The views of a scene show one set of named points, each view turned or mirrored, and shifted as a whole, with a little noise and some points left out.
In the rows, zero is written as 128.

Scene 1
View 1
z_860: [137 154 159 150 130 101 139 149 132 186 125 130 141 151 136 104  89 181
 112  99 168  73 219]
z_586: [143  78 121 147 142 155 151 165  82 149 115 105  89 139  90 140  93 165
 119 136 143 111 196]
z_294: [126 112 153 126 109 102 128 102 107 159 133 143 113 125  65 159 148 123
  88 182 171 124 122]
z_213: [110 132 151 122 116 117 133 140 127 183 147 144 152 104 131 110 106 177
  93 134 164 105 190]
z_791: [119  83 153 107 111 138 144 118  89 139 144 132  96 101  61 150 118 145
  97 182 156 132 150]
z_718: [167 124 153 171 145 120 155 153 101 155  96 106  85 190  94 129  81 161
 133 102 159  69 216]
z_988: [140 131 210  99 100  71 128  88 121 120 146 131  92 142  47 145  82 140
 119 161 174  72 155]
z_25: [114 159 233  99  95 118 168  97 127 166 148 156 122 115 108  87  91 181
  97 132 178  85 225]
z_202: [147  66 129 144 144 169 162 166  69 136 112  98  68 143  76 140  81 165
 127 137 138 110 206]
z_290: [151  94  87 175 141 103 114 142  98 170 104 118 110 162  74 184 154 112
 102 165 161 123 109]
z_765: [141 103 141 143 126 113 134 124  97 153 119 127  98 145  68 159 127 131
 104 163 164 113 145]
z_249: [126  87 114 136 130 134 132 150  97 163 131 122 117 118  96 146 118 153
 100 157 152 126 159]
z_564: [163 139 122 176 144  74 112 163 128 173 108 106 128 188 114 139  85 159
 130  98 164  58 184]
z_179: [132  73  42 173 151 128 105 191  98 185 118 106 142 130 120 166 131 149
 103 145 141 132 136]
z_748: [138 132 150 142 121  85 121 126 121 165 128 129 124 147  91 145 113 143
 107 143 170  91 154]
z_955: [139 144 159 153 117  87 131 101 120 177 113 147 119 157  80 151 155 120
  90 158 181 107 134]
z_934: [144 131 170 149 127 125 157 128 107 168 113 131 103 158  95 123 111 156
 109 128 168  94 199]
z_538: [154 118 156 137 128  81 121 140 114 135 128 107 102 163  78 144  67 156
 135 126 161  64 177]
z_254: [150  89 105 167 137 120 130 136  88 162 103 118  94 160  64 178 150 115
 102 168 160 126 123]
View 2
z_718: [112 137 120  64 146  91 101 174  94 202  82 122  92 106 115 116 117 119
 145 176 120 127 136]
z_934: [111 166 125  65 140 112 116 152 101 175  98  89  82 134 113 136 113 115
 120 151  94 138 130]
z_25: [ 84 241 144  52 104 114 149 154 105 158 114  88  37 164  66 155  83  83
 113 148  74 161 125]
z_202: [134 152 120  93 148 119 111 175 118 190  24 124  83 163 143 121 156 131
 150 122 132 114 138]
z_538: [106 175 121  71 155  86 117 166 134 183 104 116  94 125  94  92  98 155
 161 152 110 118  97]
z_290: [144 114  99  95 202 116 103 119 146 159 114  48 141 130 156 115 144 193
 118 103  90 113 100]
z_748: [108 171 117  72 161  99 126 136 134 162 129  73 102 131  99 122 104 155
 126 129  87 134 100]
z_564: [ 97 123 105  66 163  60 121 156 118 200 120 107 125  79  81 118 105 150
 146 155 114 140 113]
z_213: [ 90 187 117  75 135  92 164 135 131 165 104  78  85 147  64 172 117 122
 112  94  90 168 122]
z_955: [119 166 118  68 171 122 112 116 125 144 151  36 105 132 126 125 103 155
 101 137  62 132  99]
z_586: [129 149 115  93 152 110 120 163 122 186  44 110  93 155 131 132 153 135
 141 111 123 125 134]
z_254: [147 128 106  93 191 129  98 127 138 157  98  54 124 145 166 113 145 180
 118 112  90 109 107]
z_860: [ 84 160 116  59 130  71 146 153 103 191 113 101  90 108  60 160 101 107
 124 143 102 166 133]
z_249: [126 159 109  94 164 113 137 136 143 164  75  77 103 161 119 143 145 155
 125  84 100 134 116]
z_765: [130 166 118  85 170 126 111 136 136 155 101  67 100 154 139 114 126 162
 124 120  88 117 103]
z_179: [130  96  83 111 189  85 142 125 154 180  73  73 150 130 119 155 172 185
 127  56 117 141 119]
z_294: [130 191 120  84 172 138 123 118 149 133 124  40  96 170 133 121 116 169
 109 104  66 121  90]
z_988: [108 238 141  64 147 123 114 154 146 146 129  89  63 161 100  81  72 155
 148 157  78 107  75]
z_791: [132 207 126  96 155 144 129 137 152 142  76  69  74 198 136 124 133 154
 125  90  86 117 102]
View 3
z_748: [107 114 107 114 111  70 115 138 133 121 135  88 132 133 108 129 161 141
 105 138 115 144 143]
z_860: [121  86 105  76 127  36 110 140 196 116 157 113 132  91 114 113 175 114
 107 134 112  96 170]
z_934: [131  99  82 124 128  63 116 139 186 137 146  97 146 113 105 124 135 135
  98 121 113 133 171]
z_955: [ 94 111 103 136 103  77 123 122 130 123 116  59 117 150 104 129 118 123
 112 142 124 156 128]
z_538: [115 141  99 117 113  59 102 146 154 141 149 117 153 132 113 137 198 166
  74 124 106 140 173]
z_765: [126 117  84 148 119 105 114 138 128 132 129  78 146 134 102 137 139 162
 114 130 116 171 143]
z_249: [147  89  86 127 140 122 111 150 129 115 139  92 152  99 101 127 157 167
 139 136 113 161 141]
z_290: [114 130  81 160 107 140  92  94 118 127 110  58 118 124 110 147 169 164
 151 152 114 185 122]
z_294: [114 104 103 143 118 102 132 153  93 115 121  65 142 152  94 130 112 152
 115 136 122 176 123]
z_791: [149  94  89 145 141 116 133 183 103 121 139  91 175 130  89 128 115 180
 110 119 116 179 142]
z_179: [145  96  83 123 134 161  80 107 126 105 131  84 124  68 113 134 212 174
 189 162 111 165 124]
z_254: [126 125  70 170 115 139  98 108 130 135 115  61 132 128 105 146 147 167
 139 139 114 188 133]
z_586: [166 104  62 138 145 116 100 144 175 139 154 111 168  85 105 134 167 178
 122 120 104 156 174]
z_564: [105 134  97  99 104  58  82 101 186 134 143 106 118 104 125 135 224 138
 106 144 105 117 165]
z_202: [179 111  50 152 151 121  97 150 183 152 157 118 183  87 104 139 165 193
 110 110 102 162 189]
z_718: [133 129  66 128 120  62  89 115 221 156 151 112 147 102 117 136 182 147
  86 119 103 126 195]
z_213: [133  61 113  77 140  68 130 169 143  95 155 106 144  94 101 106 147 128
 127 139 117 118 144]
View 4
z_791: [111 137 166 137 144 114 159 131 127 115  98 145 131 148 121 132  52  89
 141  90 118 133 151]
z_254: [128 150 105 168 137  86 131 122 128 105 158 112 110 120 163 139  59  91
 182 127 111 137 158]
z_934: [155 140 155 106 113 132 142 130 150 150 155 136 111 142 119 107 118 111
 149 153 113 147 124]
z_718: [164 174 133 119 101 142 151 126 153 151 191 123  85 146 120 131 165 134
 154 159 108 144 123]
z_202: [ 98 198 151 138 123 141 183  92 131 129 168 136 102 146 120 150 137 108
 133 113  99 134 151]
z_765: [140 138 133 145 132 102 139 138 136 118 133 125 114 136 139 132  70 103
 165 120 117 138 145]
z_955: [175 101 128 128 128  92 109 159 147 129 129 122 120 130 145 104  54 101
 180 150 124 149 130]
z_25: [173 102 210  57 111 158 149 156 160 175  98 164 132 168  79  81 112 112
 120 142 126 152 105]
z_586: [117 179 145 127 123 130 166  92 125 131 165 125 113 140 125 136 132 101
 136 112 106 131 157]
z_748: [185 115 134 120 118 106 125 152 136 133 132 110 118 143 128 118  98 115
 161 122 128 133 139]
z_290: [147 137  93 165 136  73 115 121 120 104 161  98 118 113 171 132  60  89
 186 124 116 134 166]
z_249: [134 141 141 123 130 106 146 102 113 122 136 115 136 133 135 122  94  85
 142  97 118 126 167]
z_988: [174 115 162 136 126 130 149 204 161 130  84 142  96 175  99 146  79 145
 157 108 137 141 106]
z_538: [184 145 132 131 112 129 149 161 143 134 140 108  91 161 111 150 141 145
 155 112 128 130 129]
z_860: [204 119 154  66  96 136 129 123 139 170 157 111 125 146 107  88 166 117
 137 143 123 136 133]
View 5
z_290: [173 179  69  83 199 105 134 119 193 169 155 148  98 116 125 156  98 169
 146 161 169 165 173]
z_934: [192 104 137  71 139 146 154 102 143 157 137 102 104 130 142 102 104 149
 182 137 133 122 141]
z_254: [181 186  92  78 189 102 143 110 182 161 150 139  96 122 117 142 100 162
 155 162 175 147 177]
z_564: [192  89  97  90 167 172 124 129 171 155 151 100 120 146 181 133 114 145
 160 146 109 193 110]
z_25: [152  59 152  55 100 157 159  78 102 170 107 123  96 102 125  57 119 156
 202 126  91  72 129]
z_249: [188 148  85  89 162 117 153 107 149 147 118 166  91 123 111 120 113 170
 179 130 151 127 128]
z_988: [112 140 159  56 146 157 107  78 143 174 123 131  92 130 124  76 150 119
 173 208  88 118 157]
z_748: [149 114 101  73 159 142 128 105 157 174 136 133 102 114 138 114 116 157
 164 155 115 142 144]
z_213: [168  73  86  80 132 142 155 105 126 164 110 155 100 102 129  97 110 180
 185 106 108 114 108]
z_538: [170 128 128  81 159 166 117 107 153 147 131 122 103 156 151 104 139 128
 175 175 105 161 117]
z_179: [211 156  29 112 194 108 150 136 176 138 133 179 100 127 127 161 101 191
 161 113 169 175 112]
z_955: [134 121 102  57 163 124 135 100 168 197 152 123 102  89 132 121  98 167
 152 160 131 130 185]
z_294: [131 155  99  63 164 108 136  91 157 183 130 161  88  93 103 112 113 168
 162 165 139 110 178]
z_202: [242 172 139  96 154 131 163 107 140 106 120 129  92 173 119 109 119 136
 198 140 170 129 114]
z_860: [190  50 110  79 128 169 150 115 136 158 131 105 114 125 167 103 107 161
 182 113 101 144 103]

Which points are out of place in each view (at most two, in the order of its rows)? Write - if all are in place.
view 1 -> -
view 2 -> -
view 3 -> -
view 4 -> z_290
view 5 -> z_25, z_988
